Each row is a point on a landscape with many peaks, with its height.
A climber steps from a point to the highest of its 3 nearest points, and stops where none of them is higher. Distance is the straight distance between rows; heights are no part of it.
q745: [ 28   2 -14 -21   1   7  -8  13  13  24 -10  -3  12  19  -4  -2  -1  -3
   5   8  -7  17   0   6   6  -1  18  -3 -15 -13 -15]  height 0.93
q806: [  9  -2  -1  -1  -4   6   0   8   8  13  -3   8  -6  10   1   8  14  13
   3   9   0  16  -1 -12  12   7   2  -2 -10  -6  -9]  height 4.78
q593: [-21  13  -1 -17   0   0  -1 -12 -28 -18   3 -12 -16   3  27   2   6  -6
  -2  19  -1   0  12  13  -2 -33  -6 -21  27 -17  12]  height 0.84
q790: [ -7   2   0  -9  -5  -7 -22   2   3   4  -2  -1 -12  -5  29  -4   3   9
   4  -5   2  -8   6   5  -9 -22   2 -11  -1  -2  15]  height 0.92
q601: [-24  10  -3 -24  -6  -9   2   0 -19 -28  15 -21  -2   0  18   7   4   3
   1   5 -11  -5  -2   7   1 -41  -7 -14  26   0   7]  height 1.51
q805: [  7  22 -16 -21  -5   1 -11  -9   5  10  -7 -14   1  10  19  -3 -13 -11
   2   3   9   6  13  25  -4   7  18   1  -8   0  15]  height 1.31
q279: [-19   2  -2 -25   5 -11  16  -1  -9 -21  13 -14  -9  -4  -2   8  14  13
   2  -1 -11 -10   4   3  -4 -24 -16  -9  12   3   9]  height 1.90
q501: [  4   5 -15 -10   7   6 -11   1   9  24  -3   9  -2  20  -8   1   8 -13
  18  -5   7   5  18   5   8  11   3  -8 -18 -10  14]  height 0.82
q911: [  2  -9  24  11 -17  -1   6   1   0  -5  -1   7  -6  -4  -9  15   4  11
   4   9  12  36  -8   1   6  19  -9  15 -10  -5  -5]  height 1.24
q103: [ 10  -3   6   8  -4   4  -9   4   5   1   0  16  -7  -5  -6 -10   8   5
   4  -1  -2 -16  -1 -28   6  14  -5   0   3   1  -7]  height 2.62
q893: [ 17  -8 -16 -10  16   8   4   8  15  25   7   3  -2   9  -3   1   3  15
   4  24   7  -2   8 -10  19  -4  -3  -6  -3 -16 -10]  height 2.79
q537: [  3 -13   3  -3   3  -2  -4   1   4  12  -2   4  -9  12  -2   2   6   8
   7 -10   6   6   9  -6   2   4   1   0 -20  -3  14]  height 3.62
q203: [-21  -6 -12   5  -5  -1  -2  -1   6  -9   0  -5   2   9  12   1   0 -10
  -2   1  -4  10  11  27 -15  -8 -13   3  -3  18  12]  height 2.83
q967: [-21   5   9 -15  -9  -3  22  -1 -17  -2  -1   8  -3  -9  11  21   4  22
  -6  -7   5  12  -8 -14  17   9 -18  -5   4  11  13]  height 5.12
q349: [ 10   5   7   4  19   2  14   1   8   4   1   2  -5   4 -13 -17 -15   3
   2  -8  -3 -33  -7  -9   1  -4  -4   1  -7 -14  -1]  height 4.73
q705: [ 17  18  -4   5  -4  -9 -23  -5  12   9   2   7   4 -13  11 -22 -17 -10
   1   8  -4 -22  -2 -18 -12   0   9  16   4  -1   8]  height 2.00
q622: [ 32  18  -5 -14   9   6   1  -6   3  13 -16 -22   1   9  12  -8 -23  -7
   1   2   1  -7  14  15   4  -7  19   1 -11  -9   5]  height 2.41
q377: [ 22   9   2   2   9 -10  -5   2   2  13  -2   8   0  -7   0 -21 -10  -1
  13   9  10 -37   7 -17  11 -24  -2  -1  12 -14   2]  height 1.32
q889: [  3 -15   2  17   3  11  -3   1 -10   3  -5   0  18 -10  -6   8  11  -9
 -12   2   9  22 -15  25 -17  16  21   8   0   6 -17]  height 0.23
q284: [-19 -18   2   4  -2  -3   9 -22   8 -10   9  -6   2   8 -21  25  -8  -6
  -4 -11   3   9  -7  11 -11  11  -8   6  -1  19   8]  height 3.43
q623: [ 21   4  -1   8  -6  -7 -20   6  12   2   3  17  11  -7   0 -15  -2 -16
   6  -7   3  -7  -2 -11 -16   2  18  11  -1   4  -8]  height 1.93
q720: [ -4 -10   1   6  -6  -2  -8   7  11  -1  -5   5  -5  -3   7  -1  16   7
   0  -6  -4   8   1   2  -2   0  -1  -5  -6   5   2]  height 2.65
q569: [  1 -12   4  13  -4   3 -11   7  10  -6   0   5   3  -6  -2  -3  13   0
  -3 -14   3  -2  -8  -6 -13   6   8   6  -1   6  -9]  height 1.92
q922: [-19 -15  -8  20 -11  -9   2  -5   3 -28   2  -8  11   2  -5  24  -7  21
 -12   2  -5  -1  -8  17  -1  -5 -22  -6   6  30 -12]  height 0.61
q768: [-10  -8  -7   7   1  -2   3   6   5   0  -4   4 -11  -3  10   3  17   1
  -6  15  -8   6  -2  -4  -5  13  -5   4  -3  -4  -3]  height 3.19
q508: [ 13  -4  -7   0   2   5   6   8   5   7   5   7 -10   2   2  -8  14   9
   5  17  -2 -13   4 -20   1   7  -5  -1   0  -9 -11]  height 3.44
q259: [  9  -6  18  17   5   7  12  -5 -23  10   8   9  18 -12 -19  -6  -4 -21
 -16 -21   3   7 -17  11  -1   2  21   1  -1   6 -20]  height 1.91
q582: [-12  -8  -4   3 -10  -5   1  10  -6 -11  -7   0  -4  -2   8  15  15  17
  -4   0  -6  17   8  -3   6   0 -13  -3  -4  12  11]  height 3.67
q933: [-20  -2  -6 -12   4  -7  -2  -2  -5   3   6  -4 -13  10   2  11  14   7
  14  -4  -1   7  21  -2   0   2 -14 -14  -6  -6  22]  height 2.81
q325: [-13  -2   4   7   3 -10   3  -5  -6 -17  11   3  -2 -18 -16  -5 -10   1
   0 -11  -6 -20  -7 -22   1  15 -12   3  13   6 -16]  height 3.54
q251: [-23   1  -6  -4  -3   2   8   1 -12 -25   9  -2  -3 -16  -3  -2   8   4
  -8   1  -8 -23  -9 -18  -3  -3 -12  -2  21   9 -11]  height 2.27
q426: [-24  16   2 -28   4 -13   0  -8 -21 -19  14 -15  -8   0   7  -2   1   9
  14  14  -6  -1   5  15  -7 -36 -10 -26  24  -8  19]  height 1.17
q99: [ 31  16  -8  -5   3  -3 -13   4  13  20  -5   0   5  -1  14 -15 -12  -2
   9   6  11 -26   5 -11   4  -9  11  -1   9 -10  -5]  height 1.07
q732: [-12   5   0  -8 -12  -1  23   1 -16  -5  -5   4  -8  -5   9  14  13  19
  -4  20  -4  18  -6 -27  20  14 -11   2   4  -8   0]  height 4.79
q106: [ -8   1  -7   6 -14 -11 -12   2   9 -12   8   2   0 -16  18 -16  -3  -1
  -1   2  -1 -20  -4  -4 -11  -5  -2   9  16   9   5]  height 1.69
q907: [ -8 -13  -7  22   8  -7 -29  -3  -2 -22  14  -6  13 -22 -23   0 -17  -6
   4  -9   1  -5  -5   4  -8  11   5   9  14  13 -17]  height 2.50
q776: [-20  -4  -7  -8  -8  -8   5  -2  11 -15  11 -12 -12  -6   8  -5  -2   5
  -1   0  -9 -14   1  16 -10 -18  -7   1   5   3   9]  height 2.11
q972: [ 45  12  -2  -6   9  16   9  11   4  12  -5  -9  11  24  -1  -9 -14 -16
  -5   5   2   1   5  -1  18  -2  12  -3  -4  -8 -17]  height 1.99
q746: [ -7 -10  23  12 -13   2  10  -5  -6  -7   2   5  -9  10 -10  22 -10   7
   9  -9  13  22  -8  -5   6  20  -7  10  -9   4  13]  height 0.98
q36: [-16   5   0   1 -10   3   8   7 -28 -10  -3  15  13 -15  13  22  -2  15
  -7  -3   8   8 -20 -20  18  19 -11  -1  17  13  -5]  height 5.45
q307: [-14  -2 -12   0  -6  -6   4   7  -2 -14   0   4  -6 -16   8  -4  19  10
  -7   7  -9 -11  -4 -14  -1   4  -9   0   9   5  -6]  height 2.46
q254: [  3   7 -20 -16  15   2   6  -3   9  18  -5   1 -16   7  11   0  11   7
   8  19   8   5  20   7   5  -5  -1 -20  -1 -29   3]  height 4.31
q937: [-11 -11  11   9 -18 -10   9   1 -10 -15 -10   6   0  -4   6  26   9  15
  -6  -5   1  25  -5  -8  15  15 -17   5  -5   5   9]  height 4.36
q731: [  3   9 -20 -16  19   6   9  -5   6  13  -5  -6  -7   9   0  -9  -6 -10
  11   9   3 -11  20  24  -5   9  -4  -8  -7  -8  13]  height 2.68
q197: [ 38   9   4  -2  -5   9  -7  15   6  16  -3   8  22   6   0  -7   1 -16
  -1  -5  -2   5 -12  -5   4   1  31   4   0   0 -30]  height 0.72
q261: [ 44  19   9  -4   2  15  15   4  -8  18  -2  -9  20  12  -6 -10  -7 -17
 -10  -8  -2  13   9  -2  22 -17  15 -14 -11   4 -17]  height 1.79
q32: [-11  11  -6 -21   0  12   7   0 -25 -10  -2 -10  -9  -9  12   1  16   4
   5  -1   2 -14   2 -10  11 -25  -8 -18  19  -6   8]  height 2.47
q554: [-10 -15   1  15   0   3   8  -1   3  -4  -4  -3  -1  -2   0  18   8  -5
  -7  10  -4  28  -9   9 -14  21  -1  13  -7   4   0]  height 3.21
q511: [ -2 -12  13  15  16   6  17 -13 -15   5   6   0   6  -9 -22   2 -10 -11
 -10 -14   4  15 -15  15  -6  12  19   3   1   9 -15]  height 2.38
q283: [-27 -13 -12  -5  -7 -17   1  -1   3 -14   7 -10   3   6   6  17   0   8
   1  -5  -9   1  10  13  -5 -15 -23  -9   5  25  17]  height 1.14
q829: [  5   6   8  13  20  11  16 -11   1   2  -5  -6  -3  -3 -12  -9 -10 -10
  -5  -5   1 -10 -16  11  -9  21  14   8  -3  -1 -21]  height 2.77
q142: [ 19   8  13   0   8  10  24  -5 -15   3  -9 -15  13   0 -12 -16  -9 -21
  -9 -13  -2   9  -2   8   4   3  24  -3  -8   8 -13]  height 2.23
q811: [ 24  18  -3  -4   4 -13 -16  -8   4  15   0   6   2 -14   9 -19 -19   1
   9   9   5 -34  -1 -20   3 -16   1   9   4 -17  16]  height 1.55
q441: [-23   6 -17 -11  -1 -11  -6  -2  -8   7   0   3 -11   6  13   0  13 -10
   3  19  -2   6  25  18  -6  -4 -15 -17   4 -15  16]  height 1.50
q707: [  0  -3  11  24   8  -7 -14  -2   2 -14   9   3  10 -15 -28  -8 -21 -16
  -5 -26  -4 -13 -17  -5  -7  -8   5   6   1   7 -19]  height 3.23
q883: [ 17   8   6   4  -6  -6 -20   3  15  12  -4   7   3  -6  12 -13 -12  -8
   7 -10   2 -16  -2  -7  -9 -12  14   9  -1   1   4]  height 2.78
q184: [  9   6   4  11   2 -11  -8   3   5  -3   7  10   3 -16 -13 -24 -14  -9
   4   3   0 -22   7 -19  -3   9   1   9   2  -1  -5]  height 3.32
q602: [  4  -2  -6 -10  24  -2  10  -6 -12  10   0   1 -10   6  -4  -1   9  16
  11   3  15  -8  23   0   8 -12 -10 -19   1 -19  19]  height 4.04
q522: [ 12  -6  17  18   8  15  13  -4  -3  15  -2  10  -7  17 -20   2  -9  -2
  -5  -1   9   3  -6  -9   8  18   8   6 -16  -4  -3]  height 2.98
q626: [ 10  18  -8 -21   1  -1 -16   0   2  22  -9  -6   0  16   9  -4 -13 -12
  10  -8   8   9  18  14   3   1  21  -9  -9  -1   8]  height 1.22
q571: [ -5  -6  13   8 -22   0   3  -7   2  -5  -1   7   7   3 -12  22   3 -10
   7   0  15  40   0   6   4  19 -15  16 -12   7  25]  height 0.68
q646: [-18 -10  -2 -10 -10  -4  -2   4  -2 -15   1  -8  -2  -2  18  -1   5  16
  -4 -11 -11  -8   1  -2   1 -17 -17  -7   6  11   7]  height 3.04
q430: [ -6   2  -9   3  -9   1  -7   7  12  -7  -5  -3 -11  -7  24  -1   8   2
 -10   7  -3   0  -2   5 -15  -3   0   3   0   1   4]  height 4.80
q534: [ -1 -10  13  17   8   5  14  -3  -4   0   1   3 -14   2  -9   0  -4  -3
  -3   2   5  -1 -11  -5   0  28   5  14  -1  -8 -13]  height 3.03
q753: [-15  -3 -14  -2  -1  12  -8   2   7   8  -3   0   3   6  -4   9  18 -12
   9  -2  -1  18   9  15 -10   8  -5   4 -14   6  19]  height 0.96
q113: [ -5  11  -7 -12  14  -6  -5  -3   6  14  -2  -8  -9   5   3   1  -5   8
  13  -3   1 -10  21  11  -5  -8   2 -12  -6 -14  18]  height 2.74
q448: [  2  -4   6   0   5   3   5  -4   4   2  -3   0   8  -3  -9  -4  -9 -12
  -6 -21  -6  -4  -4  14 -14 -11  18   9  -5  14   1]  height 2.86
q463: [-26 -10  -7  -3  -9  -8   9   2  -5 -27   5  -6  10   5   7  21  -5  19
 -13  -2  -9  -3  -6   5   2 -15 -18 -15  17  29   5]  height 0.79
q688: [ 23   0  11   5   5  17   6   4   8  18 -10  12   7  12  -9  -2  -1  -6
   3   1   6  13  -4  -7   8  10  11   3 -16  -2  -8]  height 2.40
q570: [-20 -15  -8   6  -5  -7  11  -4  -6 -23   5  -7  -1  -1   2  18   7   8
 -15   5 -15   9   1   6  -6  -2 -16   0   6  15  -2]  height 0.52
q310: [ 12  15  -5 -17   4   7   2  -6   0  10 -13 -14  14   6   0 -12 -14 -25
   0 -17  -3   7   9  17  -1   6  24  -2 -11   4   7]  height 1.88
q833: [ 26   5  24  27   3  13  -1   0  -9  14   5  13   7   4 -24   4 -15  -5
   0  28   9  16 -17  -1  17  30  13   9   6 -17 -30]  height 2.48
q999: [  5   6 -14  -1   1   7   3   1  12   4  -8  -5 -15  -8  16 -11   2  -4
  -3  12   0  -5   0   6 -13   4   5   3  -4  -1   0]  height 3.48
q590: [ 31  15   5  -5   3  12  -4   4   7   3 -14  -9   9   2  11 -17 -11 -16
  -4   5   2  -2  -8   7  -6  11  26   7  -2   3 -14]  height 0.83
q992: [-13  -6   4   0   7  -4  21  -8   9  -6   7 -10 -10   5 -10   7   2   1
   0  -3  -5  -6  -2   8  -6   8 -14   6  -3  -1   9]  height 4.16
q292: [ 36  14   2   7   7  14   1  10   8  11 -11   8   4  11  -3 -17 -13  -7
  -7  -7   3 -10   3  -6  12 -13   9  -1  -7  -5 -17]  height 1.80
q290: [ 25   1 -10  -4  24  14   6   3  10  23  -8   4   6  32  -9  -1 -14   1
  -3   9  12   2  19   4  25   0   9  -4  -8 -14  -3]  height 2.39
q214: [ 17   8 -18 -13  16   6   1   4  12  24 -12  -3   4  14   1  -9  -5   0
   7   9  15  -2  20  14   4  -4  10 -17  -6 -20   2]  height 3.42
q298: [-13 -15   1  21 -16  -6   2   3   0 -17 -12   1   7   0  -3  26  11   6
  -6  11   2  40  -7  12  -2  13  -8  13  -8   7   3]  height 2.69
q419: [ 24   8  -5  -7  13  19  13   7   9  13 -14  -2   9  23  -7  -6  -5  -5
  -1   9   6   4   6   8  11  10  14  -1 -15  -7 -10]  height 2.15
q898: [-10  -3   5  16   0  -8 -10  -7  12 -11  12  -9  -1 -14 -21  -7 -21  -2
  -7 -12  -8 -21 -14   6 -15   3   3  17   7   1 -20]  height 3.25
q594: [  1  -3  13   9   8  -1  -3  -1   7  -4   6  -2   9 -11 -17  -9 -16 -12
 -11 -25  -3 -18 -20  14 -12 -10  11   9   1   6 -13]  height 4.02
q738: [ -7   8   2 -16   1   4   4   2 -14 -11   4 -10  -4 -11  -3 -11  11  16
   5  -8   2 -26  -1 -26   4 -15 -13  -7   7  -7   1]  height 2.49
q694: [ -1   2   8  -5 -10 -11  -9   4   8  -5  11 -10   5 -14   3  -9 -23   6
  -4  -7  -4 -29 -20   6 -12 -25  -4   8  -2  -3   9]  height 1.65
q546: [ 12  -8  12  24   2   6  -5   0  -5   0   8  17   6  -6 -13   4   9  -6
  -5   6   5  16 -18  -7   3  21  18  13   1  -9 -20]  height 2.89
q410: [-16   4 -18 -11   1  -7  -8   7   6  11  -5   4  -8  13   1   6  20  -5
   2  14  -5  16  18   6   3  -1  -7  -9  -5 -12  15]  height 2.01
q397: [ 14  -2  19  22   6  -2 -14  -1   5   0   1  14  10  -3 -18 -15  -8 -14
   5 -16  -4 -13  -6 -25  -1   0   5  11  -1   9 -10]  height 5.91
q69: [-11   0 -12 -10 -12   2   3   8  -9  -4  -2   2 -13   0  14   5  23  11
   0  10  -4   6  13  -9   5  -9 -10 -10   6  -6   3]  height 2.94
q466: [ -2   0  15   6 -12  -3  17  -2   3  -4 -10   4  -6  -4  -7  15   4  10
   1  31  -1  35  -1  -3  14  20 -15  13 -15  -8   2]  height 1.08
q919: [-26   1  -1 -13 -11 -18 -10  -3  -3 -20  15 -13   1  -6  27   5  -9  16
   5   5  -1  -9   0  10  -7 -42 -11 -10  19   9  16]  height 0.95
q812: [ 26   2  -8 -14  -4  -1 -13  13  14  28  -9  10   1  15   5  -5  -8   5
  10  -5   3  -3   1  -5   2  -8  13  -9 -11 -13  -6]  height 1.46
q7: [ 12  -4  -2   4   1   5 -10   6  13   3  -9   7  10  -9   3  -7   9  -9
  -4  -2   1   8  -6  11 -15   4  18   6  -2   7 -12]  height 0.94
q784: [ -7  11  -2 -16  -8  -3  -9 -12 -12  -6   6 -11 -17 -15  21 -12   8   9
  10  16   1 -17   5  -7  -5 -30  -5  -7  19 -11  10]  height 3.98
q551: [  9  -4   2  -2  19   4  10   1   2   7  -3   3  -9  19  -3  -8  -4   8
   5  -9   2 -14   8  -1   2  -5   0  -8 -11  -9   4]  height 6.26
q152: [ 12  -5  -1  -6  -2   6  -8  10  11  17  -8  10  -4   7   2  -2   8  -4
   5  -4  -1   9   6   1   2  -4  15  -4 -17  -2   0]  height 2.66
q270: [  2   3  -2  -3   2  -4  -4  -1   8  -4   0  -1  -9  -7   6 -17  -4  -3
   4  -3   0 -28   1  -8  -5  -8  -2   4   3  -8  -1]  height 0.97
q648: [-17  -8   4  -6  -7  -3   2   5  -2 -11   6   2  -2  -3  10   8  13  19
   0 -14  -1  -5  -5 -18   5   1  -8  -9   0  12   6]  height 3.97
q82: [  1  -6 -14  -8  -3   7  -4   6  18   6 -10  -3  11   5   1   5  13  -8
  -2  12  -4  25  -6  19 -12   9  21   4 -15   1  -6]  height 0.33
q857: [ -6 -12   0  11 -13  -6   1  -3 -14 -21  -6   0  11 -11   5  35  -1  21
  -8  -8  -1  11 -13  -5   3  15 -19   0   9  19  -4]  height 5.11
q394: [-21 -19   9   9  -2 -16   5 -12  12 -18  16 -11   4  -7 -21  10  -8  13
  -8 -16  -2 -12 -16   0  -6  -4  -1   4   4  10 -15]  height 2.76
q678: [-19  -6   3   4  -2  -6   0  -5 -14 -18   9   2   9 -14  -1  12  -7  21
  -9 -16  -2  -2 -16 -18  10  11 -17  -2  11  23  -6]  height 6.18
q118: [ 22  -6   1  14   4   8   2   2  14  10   1  13  -4   8 -13  -5   4  -1
   2  11  -2   2  -9 -13   4  22   3   7  -1  -9 -23]  height 3.00
q232: [  6 -12  30  25  -5   1   4  -5 -11   2  -4   6   5  -4 -16  16   6   2
  -2  -3  17  35 -16   6   2  14  17  12  -6  -5  -6]  height 1.71
q879: [-28   5 -12 -16  -8 -12   1  -3  -7 -14   8  -9  -5   1  26   1   5  -1
  -1   7 -12  -1  24  17  -8 -24 -15  -8  16   7  22]  height 1.56
q234: [-22   5  -7 -15  -5   4  18   0 -24 -23   1  -7   0  -6  12   5  13   6
  -4   1  -7 -15  -5  -9   9 -15 -13  -9  21   6   1]  height 2.19
q362: [ -4  -2 -13 -13  -7 -12  -5   5   8  18   0   3  -4   9  -9  18  21   9
   8  26 -10  29   7  -1  25  -3 -14  -4 -10 -18   2]  height 1.44
q938: [ -2 -21  12  33   5   8 -13  -7  -9  -7   4   8   9 -12 -19   7   5  -2
  -8 -13   9   5 -15   3  -6   8   9   6   4  11 -18]  height 1.94
q385: [ -5   3  -1 -19   0   0  -4  10 -13 -10   2  -6 -12  -9  11 -11   7  18
  13  -3   6 -21   9 -16   7 -20  -1 -17  10  -5  14]  height 2.96
q609: [ 18  15   3  -2   6  -3  -5   1   8   8  -5  -4  -2 -11   0 -24 -25  -2
   4   0   3 -36  -9  -7   0 -13  -1  12   4 -13   3]  height 1.33
q414: [-10  10   0 -10 -13  -2   2  -2  -7 -23  10  -7  -8 -21   8 -16   4   0
   1  13  -7 -24  -3 -12  -6 -14 -15   0  17  -1   4]  height 2.88
q161: [ 20  11   2   5   5   6   0   1  14   4   0   8   1  -6   1 -23 -10 -14
   2  -6   3 -18  -6 -10  -7  10   8   5  -3  -1  -9]  height 3.08
q237: [ -6 -20  14  15  -1  -3  -6  -8  -2 -13   7  -7  -3  -4 -10  12   0   8
  -5 -17 -10   2 -10  -5  -6   3  -1   4  -1  13  -6]  height 3.09
q311: [-17   1 -15  -6 -12 -13 -12   6  -2  -5  -6   0 -13   2  37   3  11   7
  -3   8  -8   6  19   8  -6 -26  -8 -10  12   2  11]  height 1.64
q457: [-19 -12  -7   1  -6  -5   1  -2  -1  -2   4   3  -1   7  -3  25  12  -2
   5  -6  -7  10  10   5   2  12 -23   4  -4  12  26]  height 3.83
q72: [ 39  13  -5 -15 -10   8 -14   2  12  18  -8   1   8   4   9  -9 -11 -12
  -6   3  -3   1  -6  -6   1  -3  22   5  -7  -8 -13]  height 0.99
q149: [-11   3 -10  -7   0   3  15  -3  -6   5  -2   3 -15   9  -4  10  15   3
   2  15  -5  11  17  -3   7  14 -20   0 -12  -9  20]  height 2.28
q698: [-26  -8 -11   5  -1  -6  10   2  -1  -8  -1  -5  -6   9   4  15  13  -6
  -7  19 -10  19   9  15  -6  15 -21   3   2   5  14]  height 4.81
q794: [ 27  12   0  -4  18   5   1   4   7  18  -7  -5   4  20  -2 -10 -16  -9
   5  -5  12  -5  23   7  16 -13  11 -17 -10 -16   0]  height 2.82
q305: [-12  -1  -2  -2   3   8   8 -10  -1  10   0   3   6  11 -18   0   1 -17
   1 -16  -3   7   6   9  -5  16   6   8 -10   9   9]  height 1.98
q64: [ -7   6 -10 -16  13  -3  -7  -2  -5  16  -1   2  -7   4  -4   1  16   2
   7  19  14   8  31   6   5 -11 -15 -32   6 -25  13]  height 5.74
q253: [-28  -8 -10   2  -7   0  20  -3 -15 -25   6  -3   5  -8   4  16   0   8
 -25   8 -10  -4 -10  -3   6  -1 -18 -10  24  18 -10]  height 0.66
q558: [  5  -2   8  21   3   7  -8  -2  -1   2  -1   4  15 -18  -8 -12  -3 -15
  -9 -14   3  -2 -17  10 -14   6  22  12   6   9 -24]  height 2.80
q208: [ 21  14  10   8   2  -6 -14   9   1   8  -4  14   9   1  -3 -20 -10 -15
   4 -14  -3 -26   1 -20   2  -9   4   9  -9   2  -7]  height 4.01
q33: [-19  -6 -13  -5 -14  -6  -2  11  -8 -15  -1  -7  -3  -4  28   2  12   6
 -12  -2 -16   6   9   1  -1 -15 -19 -14  14  17   7]  height 2.30
q699: [-12   5 -16 -16   5  -3  -5  -2  10   7  -1  -1 -10   9  11  -4   1 -10
   8   6  -4   7  17  31 -10   6   3  -5  -8  -3  17]  height 1.89
q474: [ -7  -6  -6  -3  -5  11   0  -7   8  -4   0  -4   7  -3   8  -7  -6 -10
  -1 -10   2   6  -2  27 -20  -5   7   6  -4  13  -1]  height 1.60
q4: [  6  -1   3  -1   1  14   8   2   6  10 -11   2  13   4  -9   0  10 -12
  -6  -6   2  18  -4  15  -4  14  26   5 -14  11  -3]  height 0.58
q687: [ 12  -7   7  25   4   3 -12   3   0   0   1  17  10  -1  -9  -6  -3  -6
   7  -4   3   3  -1 -23   1  21   8  11   4  -2 -19]  height 3.80
q66: [  3   6 -10 -16 -19  -7 -13  11   1   7   1   1  -5 -10  14   0  17   3
   9  14  -3  -6  11 -24   4 -21  -3 -18   9 -14  -4]  height 2.33
q656: [ 26  25   7 -16   3  -1  -2  -9  -4  12  -7 -19   2   1  12 -10 -21 -14
  -4  -9   0 -11  -8   3   3 -10  20   9  -6   1   4]  height 2.18
q115: [  4 -10   7   9   4   7  12   1   3   7  -3   4 -11  15 -15   7   4   2
   1  12  10  13  -3  -2   8  19  -3  12 -14  -9   3]  height 3.49
q541: [-14  -5  10  -2  -3  -5  23  -9  -9 -15   1  -1  -7   0  -1  13  -1  24
  -3 -10  -5   5  -5 -12   9  11 -19   4   2   9   9]  height 4.77
q114: [-20  10   6 -22   2 -14 -18  -5 -14  -1  12 -20  -9  -9  15  -4  -3  19
  13   0   1 -11   5  10 -10 -34  -8 -24   8 -11  22]  height 0.85
q971: [  7  -9   8   7  -2   9   4   5   2  10  -7  14  10   7  -9   3   4  -2
   0  -9   3  13 -13  -2  -6   6  17  10 -17   6  -3]  height 1.40
q824: [-10 -17   5  22  -4   2  -3   0  -4 -13  -3  -2  -3  -8   2  16  10  12
 -13  -2   0  14 -13   0  -5  17  -7   8   0   5  -7]  height 3.96
q600: [-23 -12  -4  -6  -8 -17   3   0   5 -19  15 -17   3   2  -3  11  -6  12
   0 -12  -6 -10   3   5 -10 -22 -11  -2   9  15  12]  height 1.54
q885: [  6  -2   5  11  -8  -3  -4   4  -5  -3   9  17  -7  -2 -11   1   6  11
   2  17   5   3  -7 -31  14  26 -10   9   8  -9 -13]  height 1.97
q147: [  1   2  14  19  13  -6   1  -1   0  -6   7  12   1  -4 -22 -14 -16  -8
   1  -8  -3 -30  -4 -22   8   7  -8   7   3  -4 -12]  height 4.21
q809: [ -2   3  -4  -8   1   2   0   0   6  17  -5   6   0  18  -7   5   9   1
  14  16   7  20  11   0  15  13 -14   1 -12 -12  21]  height 1.78
q565: [ 14   7   5  -1  -1   3  -5   0  14  -1   1  -6   0 -14   6 -14 -17 -10
  -7  -8  -4 -22 -15  10 -17   0   9  20  -5   4  -4]  height 2.32
q955: [ 16   0  31  26  -2  14   5   1 -19  13   3  17  10   4 -16   0  -3 -11
  -5  -5  13  23 -11   1   8  11  20   8  -5  -5 -11]  height 2.29
q65: [-24   5 -15 -10   7  -6  -9 -11   5   4  18  -7 -10  10   5  -2   7  -8
  15   9  -8 -11  13  21 -10  -3 -15 -11   8  -3  19]  height 1.12
q827: [  3  -3   7   6  14  11  15  -5  -7   7  -7  -4   5   7 -18  -5 -12 -16
  -6 -17  -3   1  -5   7  -6  15  15  12 -13   7  -7]  height 2.55
q544: [  8 -13  24  29   0   2 -17  -4 -12  -3   4  16  10  -4 -16   3   4   0
   1  -6   8  13 -12 -15   6  20   6  10   2   0 -13]  height 2.84

Call two points neighbours if one is among the 3 nearest of the other. Go from one point of each pair to the other, from neighbour to neighbour, staying as high as possible. Name the lowest point that can't be avoided.
q784, q430 => q66
q397, q430 => q768
q397, q698 => q325
q678, q698 => q582
q698, q594 => q707

Where does a climber stop that starts at each point below?
q69 => q678
q310 => q64
q571 => q678
q626 => q64
q809 => q698
q656 => q64
q745 => q806
q972 => q806
